Each row is a point on a tangle of strands that fork and nearly touch. The rows are in no order.
In the rows, zero is written as 128.
Two points are linked if the straight distance between their rows is under 82.7. Some points are linked to none.
Q836: [128  40 133 110 153 166 110 103 130 155 113 169 170 171 178 127 150 146
 152 117 142  90 129 117 167 119]
Q363: [145  96 103 113 145 182 128 112 105 144 152 156 131 120 201 130 118 159
 142 121 137 113 136 114 149 110]
Q4: [148  35 128 109 152 146 123 119 150 157 105 181 171 169 140 128 145 161
 150 127 154  89 132 120 196 112]
Q852: [100 166 100 126 129 200 136 141 111  91 178 141  72 105 235 134 100 134
 117 122 132 154 142 137 114 112]
Q721: [116 171  96  92 141 167 156 137 103  61 178  98  50 104 172 167 110  89
  94 124 120 130  88 160  66 108]
Q984: [118 164 115 185 129 120 164 176 167  88 113 137 120  88  68 124 118 133
 147 151 152 181 158 160 128 133]
Q546: [132 196 102  97 142 136 157 151 116  55 171  96  57  89 134 158 111  87
  97 133 136 135  97 163  70 115]
Q853: [143 112 103 103 147 195 108 106  90 141 155 135 121 114 211 132 126 140
 147 116 128 111 134 115 110 124]
Q821: [173 127  85 136 162 177 157 144 103  97 141  95 106  77  97 167 133 118
 157 136 154 130 121 167  63 124]
Q315: [156  69 177  98 113  66  96  98 122 177 107 116 165 187 107  84 133 117
  92 110 119  70 103  79 166 137]
Q494: [124 223 106 106 127 113 150 160 129  61 173 116  65  89 126 141  99  90
  91 141 136 155 112 145  91 113]
Q751: [134 162 100 156 155 157 182 165 138  68 155 116  77  77 115 157 109 123
 126 140 156 151 121 173 104 110]
Q24: [151  96  97 104 145 139 202 111 108 110 158 106  95 128 126 169 111 117
  91 105 128  96  69 143 124  88]
Q395: [113  90 177 141 112  49 123 117 141 159  87 113 153 189  62 122 131 144
  92 142  82  99 107 138 170 146]
Q872: [180 118  87 143 152 145 149 161 135 134 119 159 161  85  80 130 126 173
 175 143 180 151 158 132 155 126]
Q88: [100 139 173 105  91  77  93  96  98 149 126  85 122 171 140 118 122 103
  73 120  71 105 102 116 111 150]
Q673: [157 210  91 144 123 118 131 170 135  99 145 157 117  60 108  97  99 138
 139 144 176 180 175 119 136 132]
Q542: [ 85  82 127 156 152 205 135 111 132 122 125 142 119 141 207 147 138 142
 157 124 118 130 129 152 121 129]
Q985: [ 77 170 161 100  88 106  85 104 103 124 140 103  97 160 185 117 120  96
  84 119  73 131 117 118  97 143]
Q991: [ 76 114 150 137 108  92 182 123 154 121 133 135 106 171 127 131 101 138
  65 127  86 124 108 136 186 101]
Q604: [108  74 170 111 104  73 125 100 139 146 108 149 139 197 152  80 117 125
  68 118  98  81 125 102 197 113]
Q249: [163 118 108 119 153 165  91 141 117 146 139 193 159  97 186 110 128 177
 164 138 158 115 180  96 174 124]
Q222: [136  73 156 143 128  86 132 118 148 157  77 112 175 170  44 143 154 135
 138 128 110 113 100 139 141 146]
Q694: [133 116 139 117 111  74 141 120 157 148 128 158 133 147 108 102 114 138
 101 131 128 116 135 106 200 104]
Q306: [143 185 120 140 117  98 119 144 130 126 114 129 145  84  75 102 127 117
 154 138 151 167 167 118 112 145]
Q644: [118  82 117 171 175 210 110 133 130 125 106 122 157 127 144 153 161 142
 203 139 143 151 143 168  85 144]
Q34: [105  80 165 141 118  85 140 109 146 143 102 129 139 177 105 129 133 134
 103 128  92 109 106 140 162 130]
Q621: [ 71  93 169 159 122 122 107 127 172 125  85 177 148 174 145 118 159 139
 146 146 114 116 155 135 178 138]
Q967: [165  61 122 115 173 175  90 110 119 164 108 135 191 154 126 135 163 150
 189 122 153  96 127 119 126 137]
Q25: [ 82 100 134  97 114 157 132  80 101 126 144 125 113 162 237 121 115 108
  89  95  95 107 114 113 118 116]
Q725: [179  81  94 137 180 201 119 152 112 141 127 166 168 108 145 144 134 198
 189 144 155 125 156 133 149 122]
Q530: [181  87  92 133 171 167 133 152 127 145 112 155 173 107  96 142 138 178
 190 139 167 135 152 137 146 126]
Q750: [132 138 155  88 102 102  68  99 121 163 128 138 146 139 167  82 137 111
 120 114 131 101 153  77 141 136]
Q772: [134  71 101 147 157 186 140 166 155 127 120 204 152 130 171 139 130 199
 166 146 159 120 156 137 203 112]
Q260: [156 115 122 112 116  84 131 138 162 152 123 182 150 124 102  96 124 155
 128 137 158 120 160  95 210 104]
Q735: [ 95  98 118 169 154 203 131 140 143 113 129 154 119 120 196 141 132 157
 170 135 134 146 148 157 133 129]
Q475: [114 160 123  82 114  96 174 117 104 104 170 105  81 149 147 144  84  94
  44 107  96 112  74 127 122  95]
Q469: [136 207 110 140 106  96 115 148 144 119 140 167 125  85 120  87 107 136
 135 142 158 166 177 102 156 125]
Q207: [134  42 159 128 139 141 104  82 111 166  97  95 172 193 123 138 155 116
 141 105 111  83  71 123 109 144]
Q743: [122 164 100 194 145 153 167 185 161  73 129 145 107  72  90 129 105 143
 152 146 176 187 158 167 128 132]
Q906: [147 113 143 143 129  78 133 130 135 157  91  94 170 141  23 137 152 132
 144 133 116 125 111 134 116 154]
Q362: [128 151 107 147 141 196  83 141 106 109 131 122 122  83 177 126 138 130
 181 139 150 169 169 146  69 155]
Q826: [178 169  81 104 144 185 113 142  80 104 165 104  96  69 151 145 120 125
 150 134 154 143 141 131  67 133]
Q352: [164  60 121 124 155 136 127 129 152 159  88 158 187 156  71 137 158 158
 181 132 160 116 127 133 156 128]
Q113: [ 93 219 132 166 101  99 101 160 151  95 128 141 109  99 119  95 112 116
 128 143 127 185 171 128 118 144]
Q279: [177  97 126 101 136 115 113 115 131 172 116 129 179 128  88 115 144 139
 157 123 158 107 132  96 150 128]
Q903: [166 115 101 110 156 205  92 121  88 148 148 129 140  98 184 138 133 152
 171 123 137 119 148 119  94 136]
Q217: [121 149 126 167 123  93 162 164 168 114  97 139 138 112  49 126 130 135
 148 150 138 165 148 147 151 132]
Q87: [ 67 133 160 185 125 111 131 142 166 110  97 128 121 143 113 134 142 130
 140 148  96 158 143 159 132 145]
Q545: [123 125 123 185 155 147 155 159 139  97  95  96 134  96  59 154 150 116
 170 146 142 171 134 185  66 149]
Q150: [118 158 108 129 127 194 107 134 103  97 151 105  84  94 189 140 130 108
 144 130 127 163 140 153  57 143]
Q292: [155 167 145  79  90  92  88 109  91 158 136  65 131 135 102 120 138  94
  99 112 110 112  94  90  75 152]
Q732: [193  98 109 113 140 121 157 117 107 157 123  80 152 121  39 155 148 121
 139 112 151  95  78 121  97 124]
Q83: [118 157 136 142 125 144 105 131 110 120 121  81 119 106 115 143 152  95
 152 126 111 158 124 153  41 157]
Q59: [109 163 115  82 116 116 174 121 118 105 181 132  84 136 172 133  81 103
  55 109 109 127 104 115 146  85]
Q439: [126  86 149 120 121 123 131  92  87 143 122  68 125 168 120 159 135  99
 103  96  87  92  49 139  77 140]
Q314: [115 142 143 150 133 125  74 139 151 136  85 171 174 120 124  93 161 132
 182 149 151 141 193 114 138 161]
Q784: [178  97 128 122 131  90 157 117 114 157 117  77 144 137  33 161 141 118
 112 114 128  94  60 126 104 129]
Q367: [103 156 125 145 128 184  85 134 108 107 127  97 107  95 172 133 146 103
 166 132 126 175 151 152  42 161]
Q372: [180 137 143  79 103 100  74 106 113 185 129 100 169 128 107  90 143 109
 129 110 148  97 129  65 113 152]
Q274: [159 145 124  68 102 147  89  98  77 154 153  76 117 124 150 129 139  97
 120 101 124 108  89  92  64 144]
Q668: [146 184  96 105 115 118 135 142 131 125 177 175 107  91 174 107  85 143
 105 130 154 143 154  92 184  93]
Q722: [ 88 133 143 197 130 121 121 170 169 102  73 142 159 119  73 114 152 134
 179 154 137 180 172 166 120 162]
Q669: [152 110 129 113 125 150 101  93  91 154 128  71 137 136 121 149 154 101
 140 105 117 106  82 119  51 152]
Q908: [128 110 169 124 108  36 130 111 127 159 111 105 136 177  68 116 113 134
  67 131  86 102  99 122 169 132]
Q119: [ 85 149 123 124 124 159 156 121 119  92 162 115  75 128 191 145 111 104
  95 116  99 143 105 146 100 110]
Q950: [ 41  81 174 146 126 143 108  98 143 123  99 148 135 188 210 121 147 116
 122 124  86 100 136 135 144 136]
Q550: [135 124 104 136 135 140 178 143 148 121 150 158 112 110 136 136 109 156
 124 130 150 140 132 128 177  97]
Q742: [ 61  74 166 175 139 151 122 109 151 120  92 127 138 176 150 147 159 126
 148 135  84 131 115 168 113 149]
Q894: [122 141 113 177 150 179 110 154 133 108 118 134 134  87 139 125 135 137
 182 146 157 175 167 156  93 151]
Q800: [163 205 101 106 114 137  83 148 104 126 140 134 132  68 142  95 119 122
 155 133 162 169 179 102  98 153]
Q349: [ 49 159 165 129  97 106 103 106 121 121 133 118 101 169 195 115 116 105
  77 123  60 131 128 131 121 138]
Q243: [117 200 130 127 101  76 123 140 151 124 146 160 112 112 121  89 104 128
 104 139 126 153 158  99 165 109]
Q181: [ 86 110 180 107  94  78  91  84  95 149 117  99 130 199 171 102 112 107
  60 107  67  88 104 112 130 145]
Q922: [154  99  96 162 165 174 154 149 141 119 109 125 147 104  78 155 142 149
 185 141 158 154 138 167 105 130]
Q664: [167 160  85 145 149 165 132 171 121 115 152 176 127  65 154 114 101 183
 155 141 168 154 172 117 160 122]
Q704: [165 113  84 169 172 188 155 162 118  99 126 107 129  73  85 158 132 136
 180 145 166 156 142 175  79 130]
Q412: [106 109 118  94 119 144 140 107 120 140 160 164 115 140 231 103 101 140
  87 104 130 109 143  95 178  93]
Q638: [140  44 145 128 163 156  89 103 139 157  86 133 195 186 112 141 175 138
 184 123 144  99 115 135 125 142]
Q858: [157 226  93  98 130 105 150 159 125  80 177 131  81  74 109 126  92 104
 100 135 160 150 125 124 113 107]
Q887: [177 119 115 106 135  80 192 125 124 124 142 102 110 121  49 163 118 118
  88 117 136 100  68 133 135  99]
Q658: [ 97 127 134  79  97 126 133  87  96 130 155 112 105 161 208 116 100  98
  61  96  92 113 100 103 123 109]
Q414: [182 120  91 126 167 198  98 142  89 147 139 131 153  83 148 132 128 164
 184 136 154 130 162 123 102 138]
Q912: [118  66 153 109 109  84 129 116 158 146 112 182 146 178 146  88 121 135
  87 125 126  89 148  98 222 102]
Q648: [147 182 123 117 117 130  67 131 116 144 126 146 153  90 149  89 137 125
 168 133 154 149 184  93 113 153]
Q158: [200  96 104 111 144 129 147 120 119 165 126 109 159 116  56 146 140 140
 154 120 161 107 105 115 123 122]
Q733: [ 92  62 129 161 155 186 138 120 150 129 106 147 139 157 159 151 151 147
 167 130 121 129 122 161 134 128]
Q82: [ 88 108 137 121 114 136 142 110 146 129 138 166 120 148 203 110 115 136
 100 115 119 113 146 110 184 103]
Q980: [149 176  97 148 143 143 161 161 134  87 147 131  96  66 107 134 110 127
 136 139 161 165 140 152 115 121]
Q571: [ 96 129 117 174 145 182 155 148 147  99 137 140  98 106 168 144 122 142
 148 134 138 160 138 162 123 123]
Q120: [158  56 170 102 127  93  82  98 133 175  94 132 184 187 109  97 153 116
 124 115 139  70 118  86 163 143]
Q47: [131 106 115 170 150 150 142 158 157 121  93 147 160 113  79 135 147 153
 187 146 157 166 154 159 128 139]
Q408: [125 152 157 153 118  62 131 140 131 143  91  88 152 133  32 133 143 123
 123 145 103 141 128 144 112 158]
Q487: [151 108 134 113 121  76 175 110 116 134 142 100 113 148  79 151 111 115
  72 111 107 103  69 128 134 110]
Q254: [ 46 148 174 161  97  99 103 128 160 117 116 161 114 159 177  97 130 127
 110 143  90 121 167 123 167 133]
Q416: [145  60 110 125 157 203 121  94  94 149 131 103 142 147 167 157 146 132
 165 112 125 100  97 141  86 129]
Q937: [164 141 107 100 138 157  87 130 102 154 153 169 143  94 201 104 119 161
 147 129 153 120 170  86 156 125]
Q705: [137  99 110 152 135 133 158 156 174 128 106 167 144 123  87 137 131 166
 159 140 156 150 146 141 183 116]
Q434: [ 96 123 121 147 126 151 138 141 156 122 136 182 119 125 182 118 123 155
 140 132 145 134 157 123 182 114]
Q48: [196 123  97 114 148 129 148 136 125 155 127 134 157  94  69 131 130 148
 161 130 171 130 140 116 141 119]
Q833: [160 136  95 144 152 174  98 169 117 123 145 190 147  81 188 110 114 190
 170 143 161 137 184 107 162 130]
Q353: [120  88  99 136 147 167 216 133 143 106 150 137  94 136 144 165 106 148
 108 124 132 121  98 154 165  86]
Q780: [127 135 125 133 116  79 194 144 163 117 141 143 105 132  78 137 103 146
  86 133 124 135 114 133 190  92]
Q456: [155 117 129  78 109 130 119  89  84 155 151  86 122 142 153 127 120 100
  98  94 119  92  80  95 102 125]
Q171: [150 107 115 145 143 129 169 133 139 126 119 114 129 116  66 165 136 128
 141 130 131 135 104 154 114 118]
Q600: [134 193 154  86  81  82  67 119  98 151 136  83 128 128 113 107 131  98
 105 122 106 130 127  87  86 158]
Q18: [165 122 143 115 115  70 141 113  99 154 123  63 137 144  47 147 132 107
  84 110 110  90  61 122 102 137]
Q642: [152 149 109 111 131  84 203 140 148 108 157 136  97 110  74 147  99 134
  82 129 140 127  99 127 172  82]
Q216: [132  57 166 136 131 106 112  98 130 162  87 105 168 185  87 142 155 127
 134 119 107  96  87 129 128 146]
Q433: [100 153 155 170 120  82 131 144 153 124  97 117 134 133  69 132 139 126
 132 150 102 154 135 149 121 149]
Q527: [ 88 103 143 121 105  96 148 124 159 135 130 172 124 161 168  97 106 143
  83 126 120 105 145 106 217  92]
Q564: [122 144 126 159 127 110 113 155 162 127  89 163 165 112  87 104 146 141
 175 148 153 158 181 132 148 147]
Q398: [ 93  71 116 143 133 158 201 137 162 118 135 160 113 151 156 149 112 160
 114 120 126 123 114 147 196  94]
Q801: [ 98  85 171 119 121 117  93  87 124 151 110 131 147 176 171 108 145 112
 120 115 103  97 120 111 138 140]
Q164: [113  94 137 166 152 139 108 147 163 130  71 151 182 145  78 130 168 141
 194 144 146 148 157 154 130 151]
Q106: [104  93 150 167 121  92 153 141 173 131  83 132 147 161  54 147 145 148
 138 149 103 138 119 164 162 136]
Q681: [132 153 120  92 123 111 161 119  99  98 166  91  80 128 125 162 111  91
  73 113 105 109  68 138  87 108]
Q867: [100 129 138 197 138 133 140 160 159 106  84 115 145 111  63 140 152 126
 174 150 131 177 148 176  90 156]
Q39: [ 45 123 146 150 116 138 170 126 150 106 140 139  97 158 189 132 108 129
  87 116  93 134 124 141 154 107]
Q514: [159 147 117  94 119 130 120 110 110 148 151 122 119 107 143 123 126 120
 123 113 138 124 124 101 117 121]
Q526: [ 74 198 129 168 112 130 139 161 155  82 153 142  76 109 156 117  97 121
 110 138 125 173 149 140 135 118]
Q538: [153  84  96 121 145 155 183 132 140 136 144 160 127 120 129 146 112 169
 130 128 150 123 120 128 184  91]
Q790: [112  58 149 135 127 109 142 118 163 147  94 151 157 175 106 132 143 143
 129 130 114 110 117 135 180 121]
Q601: [145 160 100 134 153 134 185 151 133  71 150 100  77  86  92 170 121 105
 115 133 139 128  97 171  85 110]
Q814: [131  70 140 139 140 115 122 126 167 148  80 155 179 163  80 134 160 149
 162 137 135 119 132 138 168 133]
Q875: [188 148 125  69 109 128  73 108 100 177 143 114 159 110 138  95 136 125
 137 112 158 109 141  64 116 143]
Q759: [174 198  93  88 117 124 118 141 108 132 174 155 114  78 153 103  98 135
 116 124 160 145 157  85 148 109]
Q115: [135 127 147  95  97 114 108  95  81 146 138  66 116 154 134 140 131  92
  90  97  95  98  64 113  71 145]
Q17: [ 45  99 180 163 130 142  93 104 145 123  94 135 136 178 182 130 161 112
 142 134  79 121 136 149 117 156]
Q57: [116 154 115  84 106 124 132 111 123 134 170 156 106 129 204 101  95 124
  86 111 126 124 142  90 170  91]
Q184: [193 151  78 120 155 192 112 155  75 117 137  89 141  60 104 139 131 126
 180 135 170 141 155 141  45 150]
Q182: [160 162 108 115 128 173  84 135  85 130 126  80 141  81 118 125 152 105
 179 126 151 151 147 126  32 167]
Q401: [135 156 137  81 105 129  59 104 111 156 142 151 133 116 200  87 135 119
 136 118 137 119 165  76 135 138]
Q652: [106  87 186 121 106  63  99  90 102 162 100  97 145 200 132 105 120 113
  71 116  75  81  94 117 144 152]
Q334: [101 108 141 141 131 118 180 111 116 108 129  86  97 149 110 175 128 108
  90 118  80 115  62 165  94 124]
Q100: [158  79 159  93 134 123  67  94 122 179 104 139 181 163 144  96 156 120
 144 114 150  73 134  77 152 142]
Q481: [116 143 126 121 120 105 173 123 136 117 156 127  96 135 126 141 104 119
  84 120 105 130 102 131 150  98]
Q921: [110  64 124 167 169 186 126 125 147 128  96 132 154 149 127 158 165 146
 192 134 128 140 124 168 110 139]
Q606: [ 95 157 134 160 116  99 145 143 166 116 122 148 113 119 111 120 123 138
 124 144 120 155 147 133 158 121]
Q576: [ 79 187 139 191 106 110 104 160 163  99 109 146 125 105 117  93 130 126
 154 155 133 186 185 142 121 153]
Q672: [ 57 109 167 178 122 115 149 132 165 116 103 125 120 166 126 144 139 136
 118 142  81 137 120 165 144 141]
Q174: [153  92 155  88 107  86 105  92 114 172 127 114 149 164 134  98 123 110
  93 102 120  89 105  83 150 126]
Q936: [164  88  89 118 155 156 206 123 122 118 161 129  98 118 125 169 105 144
 111 118 138 107  91 144 148  85]
Q954: [166 145 117  88 113  98 108 121 127 163 152 170 142 108 148  87 113 141
 121 124 161 118 162  77 190 108]
Q987: [172 204  90  98 125 139 111 147 102 115 165 140 106  63 145 115 105 127
 131 130 163 159 158 105 110 124]
Q383: [ 73 156 130 176 122 155 148 151 156  94 137 139  91 115 160 131 120 129
 131 135 121 166 139 154 129 128]
Q393: [130 168 115 125 134 115 178 137 131  92 159 116  82 109 114 155 111 108
  96 131 121 134 100 147 115 106]
Q237: [158 157 115  89 127 101 156 123  89 101 154  67  92 117  85 167 129  86
  81 108 113  92  51 142  63 118]
Q993: [ 80 126 178 146  95  50 115 130 165 137 104 165 129 180 111  92 122 142
  90 151  91 104 164 118 204 126]
Q842: [156  83 103 140 165 199 125 112 100 137 126  92 140 121 124 168 155 129
 178 125 136 120 109 152  65 135]
Q356: [139 121 165  94 118 122  47  97 120 173 112 137 172 148 158  87 158 112
 145 121 140  89 158  76 130 155]
Q270: [103 158 114 180 129 155 136 166 161 102 135 169 108  93 152 112 113 154
 150 140 159 171 166 137 156 128]
Q977: [112 229 129  87  87  99  92 138 116 109 161 127  90 112 154 103 103  95
  96 128 117 165 139 100 111 125]
Q739: [162  52 107 116 153 154 137 128 149 154 109 167 170 149 111 141 139 170
 163 129 156 114 130 131 179 115]
Q392: [120 111 167 149 126  79  95 136 161 150  65 140 189 159  52 113 164 132
 163 149 123 122 159 127 149 157]
Q692: [172 164 138  84  98  90  95 117 105 172 129  80 155 120  79 107 137 109
 119 109 138 109 116  78  97 150]
Q483: [ 93 134 114 118 125 157 179 121 127 109 164 133  87 130 193 140 100 128
  90 112 116 132 114 134 143  95]
Q504: [158 115 117 135 144 151 133 120 105 133 120  71 135 113  79 162 159 107
 157 118 133 121  95 145  49 142]
Q15: [141 122 150 119 115  47 166 117 125 146 129 103 124 158  63 136 106 124
  59 122  94 108  79 127 159 112]
Q583: [170 195  83 128 143 149 143 171 111  71 155 115  96  49 100 132 105 116
 141 144 176 164 149 151  77 131]
Q177: [159  72 138 113 135 144 111  87 101 168 121  87 158 156 114 141 148 119
 142 105 128  91  73 116  89 137]
Q909: [164 126 129 104 120 102 144 109  89 135 138  58 119 135  70 161 135  95
  87 104 114  84  46 128  73 130]
Q838: [ 90 154 121 113 127 159 166 123 105  75 165  92  61 126 179 167 115  92
  85 120  97 131  82 160  70 112]
Q332: [ 56  90 160 126 115 144 127  86 123 127 121 125 121 179 219 125 125 111
  93 107  80 109 113 128 130 129]
Q30: [135 125 124  96 118 168 102  93  83 138 145  81 108 132 172 145 141  98
 133 103 110 114  92 124  57 140]
Q520: [129 156 108 125 127 143 126 140 136 129 156 177 118 100 185 107 107 157
 132 130 150 143 160 105 170 109]
Q309: [ 61 106 163 156 109  71 175 125 148 125 114 122 110 192 107 137 100 145
  57 141  65 116 103 156 184 119]
Q299: [144 128 137 124 118  90 102 127 152 156 111 163 159 129 109  93 137 140
 145 138 147 124 167  97 172 126]
Q719: [169 218  89  97 122 130 115 161  98  88 151 103  98  61 104 124 119  98
 136 135 165 160 144 128  64 142]
Q551: [167  87 131 117 164 152  78 121 124 167  89 138 210 144  99 119 170 146
 199 128 170 104 152 110 124 147]
Q341: [119  74 129 117 142 171 112  98 119 151 129 149 144 144 195 126 138 138
 145 116 126 102 129 120 142 123]
Q690: [156 210 107  85 112 109 118 140 102 102 160  98  92  88 108 137 118  91
 109 125 138 147 121 118  74 130]
Q330: [138  94 139 139 150 135  88 129 147 153  81 146 195 144  91 122 167 138
 193 136 154 123 158 125 130 152]
Q190: [113 176 112  72 101 117 137 117 114 120 179 137  87 131 193 110  82 107
  66 107 114 136 126  95 144  89]
Q882: [110 139 126 135 138 134 167 126 112  84 142  74  80 122 112 182 133  96
 102 125  94 124  69 176  61 127]
Q839: [104  80 167 126 117 119 104  84 108 151 108  97 142 176 151 132 141 111
 115 110  86 100  88 127 105 149]
Q811: [123 130 143 154 118  81 117 154 168 139  74 164 179 134  50 104 152 142
 170 151 140 147 174 126 166 146]
Q541: [158  84  96 149 170 205 129 167 120 126 140 185 151 109 181 138 121 205
 171 140 150 127 159 131 171 116]
Q788: [166 141 118 122 121  75 153 139 150 145 120 131 145 111  46 124 123 135
 127 133 145 134 131 114 157 114]
Q570: [119 114 112 175 158 189 130 144 133 108 117 112 126 100 129 149 144 128
 182 143 144 165 144 171  75 142]
Q508: [159 199  94 117 130 103 166 151 138 100 165 146  95  80 105 129  97 124
 109 136 159 150 132 121 148  97]
Q71: [142  86 116 123 139 119 196 105 106 114 138  87 102 146  95 182 122 109
  87 108 107  93  47 157 101 108]
Q608: [136 159 123 140 133 133  73 142 128 138 102 156 171  93 130  88 146 135
 189 143 163 152 192 109 120 160]
Q85: [108  71 191 119 108  56  92  95 121 161  95 126 148 205 130  84 122 116
  65 124  87  69 119 110 175 142]
Q354: [ 97 201 151  89  83  87  82 117 112 129 154 119  99 141 163 101 112  97
  84 125  90 145 136 104 115 134]
Q983: [113 128 148 126 106  61 162 125 156 137 133 141 114 154  98 113 104 137
  76 130 101 122 119 119 190 100]
Q152: [126 143 149 100 108 127  72  94 111 155 126 103 137 131 153 110 147 103
 139 114 113 123 130  97  92 154]
Q302: [136 166  95 168 135 160 124 171 140 104 134 177 127  73 148 104 110 164
 162 145 171 171 182 128 154 132]
Q592: [108 101 153 127 121 127 135  93 104 139 127  92 121 160 144 150 134 108
 106 108  85 110  80 137  97 133]
Q293: [ 91  82 127 146 130 158 161 132 161 127 124 171 126 153 173 133 129 160
 133 129 129 124 136 135 186 108]
Q266: [117 181 138  97  91  75 103 122 137 141 155 157 113 134 158  79 101 119
  88 129 120 131 155  83 173 102]
Q653: [135 156 117 121 137 134 142 133 100  87 142  65  85 103 100 173 142  85
 118 127 112 121  82 168  37 135]
Q522: [115  89 139 142 138 138 131 113 141 146 106 128 146 148 121 141 147 130
 150 124 120 129 116 137 123 133]
Q662: [143 214 108  70 103 130  93 136  97 105 169 115  84  94 156 120 110  99
 108 128 137 157 132 102  84 127]
Q304: [120 176 151  73  83  80  83 106 112 147 155 127 114 142 167  86 110 104
  81 115 109 125 139  82 145 123]
Q678: [162 102  84 143 168 201 150 132 101 115 143 102 112  92 128 168 135 138
 166 136 146 125 118 165  79 122]
Q103: [ 61 125 163 179 117  88 179 143 164 111 114 122 105 168  92 152 116 146
  90 145  75 138 113 168 166 132]
Q173: [189 155 114  78 115 110  91 120 114 172 147 144 149  97 134  90 122 136
 137 119 163 117 161  69 150 122]
Q418: [167 135  99 131 147 155 139 136 121 132 141 134 126  90 125 136 121 144
 152 132 156 143 133 125 124 121]
Q110: [170  71  92 120 160 177 170 126 115 142 147 146 132 123 145 157 120 168
 142 124 147 111 116 134 155 100]
Q361: [ 75  99 157 173 139 147 137 117 135 118 103  98 121 154 133 162 154 114
 141 127  83 142 104 175  82 152]
Q715: [134  70 169 126 147 130  63 110 141 160  76 139 203 185 107 119 180 121
 171 130 144  87 137 113 134 158]
Q73: [ 72 154 148 199 118 113 100 160 176 103  84 160 144 124 111  97 146 137
 166 157 130 166 185 146 139 157]
Q789: [ 44 154 166 157 104 126 108 120 142 112 122 133 103 153 191 117 130 113
 114 138  79 141 145 136 129 141]
Q486: [154 143 128 110 121 105  77 125 136 156 124 181 159 109 148  82 136 141
 147 138 161 117 183  80 175 128]
Q124: [139 163 101 132 129 119 182 154 151 106 161 154  95  95 120 132  98 140
 107 134 153 148 130 126 168  92]
Q37: [101 163 103 201 139 169 155 187 165  75 139 160  97  78 136 120 105 155
 147 140 171 188 164 159 145 134]
Q199: [121  99 144  71  98 104 119  79  94 150 143 113 123 177 195  96  96 101
  56  86  96  91  99  85 144 106]
Q102: [107 177 152 147 114  44 146 143 137 129 119 102 115 140  48 140 112 131
  81 152  86 134 118 147 142 135]
Q645: [ 93 211 111 158 109 121 147 171 161  85 171 167  80  97 147 103  85 132
 101 136 145 172 155 121 168 104]
Q710: [118  85 130 160 142 129 171 140 165 127 100 127 136 143  70 161 141 143
 145 139 121 144 108 166 139 123]
Q480: [ 82  90 187 125 108  90  81  95 131 145  97 146 149 189 164  94 144 111
 103 129  93  82 143 108 159 148]
Q253: [ 89 157 121 132 118 126 176 136 150 107 159 147  87 129 161 129  98 132
  88 124 119 142 125 126 164  97]
Q655: [104 180 174 105  85  67  60 109  97 152 118  83 127 156 122 110 134 104
  92 131  75 119 121 110  97 165]
Q244: [154 140 112 123 143  95 196 134 122  95 143  89  95 110  58 173 126 105
  90 125 124 107  68 156 104 106]
Q939: [155 126 117 144 149 105 182 141 132 107 122  88 113 108  41 175 140 114
 125 130 128 123  89 161  92 122]
Q736: [ 72 111 162 175 111  82 144 151 183 126  82 145 133 172  74 135 137 154
 125 159  90 135 138 161 184 138]
Q940: [188 139  92 113 150 180 105 135  83 142 141 107 145  78 122 139 136 136
 176 128 160 128 149 122  77 143]
Q503: [166  65  96 122 164 195 145 109 102 148 142 125 141 129 144 161 134 154
 161 119 137 105 107 138 121 112]
Q523: [125  87 178 136 135  90  70 118 151 158  63 134 199 181  72 112 174 123
 157 143 126  96 148 115 144 163]
Q264: [118 174 101 101 128 181 127 132  93  85 170 109  62 100 191 148 115 101
 115 126 127 149 119 146  67 124]
Q180: [100 127 142 167 141 151 124 127 133 112 109  94 117 123 121 152 150 110
 153 135 108 158 124 164  64 152]
Q440: [125 124 135 152 118  77 168 150 171 130 101 148 138 139  43 134 127 149
 127 145 121 142 130 142 180 118]
Q613: [136 158 118  89 112 150  83 118 105 145 158 167 123 104 228  96 116 137
 126 121 142 126 165  82 149 124]
Q920: [125 225 106 153 108 125 107 166 139  86 144 146 108  67 128  94 102 120
 136 145 161 192 178 126 110 143]
Q671: [178 173  91 111 140 157 123 151  88 100 139  74 117  62  92 144 137 101
 159 132 164 141 131 148  35 143]
Q197: [ 64 111 178 140 105  91 103 107 149 131 109 162 127 177 174  96 132 120
  99 137  91 103 156 114 170 129]
Q460: [151 163 103 121 141 153 130 147  96  80 137  62  93  79  93 160 147  84
 142 128 141 133 103 170  14 143]
Q250: [151  89 150  76 105 116  96  81 100 168 139 113 146 167 179  92 118 105
  91  92 119  82 100  77 139 121]

A fork is a point with three links, a tip a point with one. Leave the first point through the second and follow the links. Name the first fork or tip that comes.
Q735, Q542: Q721
Q30, Q274: Q354
Q4, Q739: Q106
Q456, Q274: Q983
Q264, Q150: Q645
Q199, Q658: Q83
Q18, Q784: Q772
Q673, Q920: Q545

Follow the links from the first point to the second, and from the first to the third. Name the last point that the two ways share.
Q119, Q254, Q722: Q354
Q673, Q177, Q150: Q354
Q150, Q662, Q842: Q721
Q550, Q243, Q526: Q721
Q954, Q642, Q207: Q983
Q906, Q642, Q173: Q983

A fork is a point with three links. Follow the links from the first point to the second and name the forks in between, in order.
Q416, Q980: Q721
Q363, Q743: Q106
Q652, Q103: Q983
Q483, Q867: Q354
Q124, Q349: Q721 Q354
Q254, Q508: Q354 Q721

Name the points in between on the shortest way along the links from the first point to the second, in order.
Q743, Q244: Q984 Q217 Q440 Q106 Q710 Q171 Q939
Q34, Q653: Q790 Q814 Q352 Q739 Q4 Q836 Q341 Q363 Q853 Q903 Q414 Q940 Q184 Q671 Q460
Q164, Q483: Q47 Q922 Q704 Q821 Q678 Q842 Q416 Q503 Q110 Q538 Q550 Q124 Q508 Q858 Q494 Q546 Q721 Q838 Q119
Q353, Q987: Q398 Q293 Q434 Q520 Q668 Q759
Q177, Q875: Q207 Q216 Q222 Q906 Q408 Q433 Q87 Q672 Q103 Q309 Q991 Q983 Q694 Q260 Q299 Q486 Q954 Q173
Q250, Q743: Q174 Q315 Q120 Q100 Q356 Q750 Q401 Q613 Q937 Q249 Q833 Q664 Q302 Q270 Q37
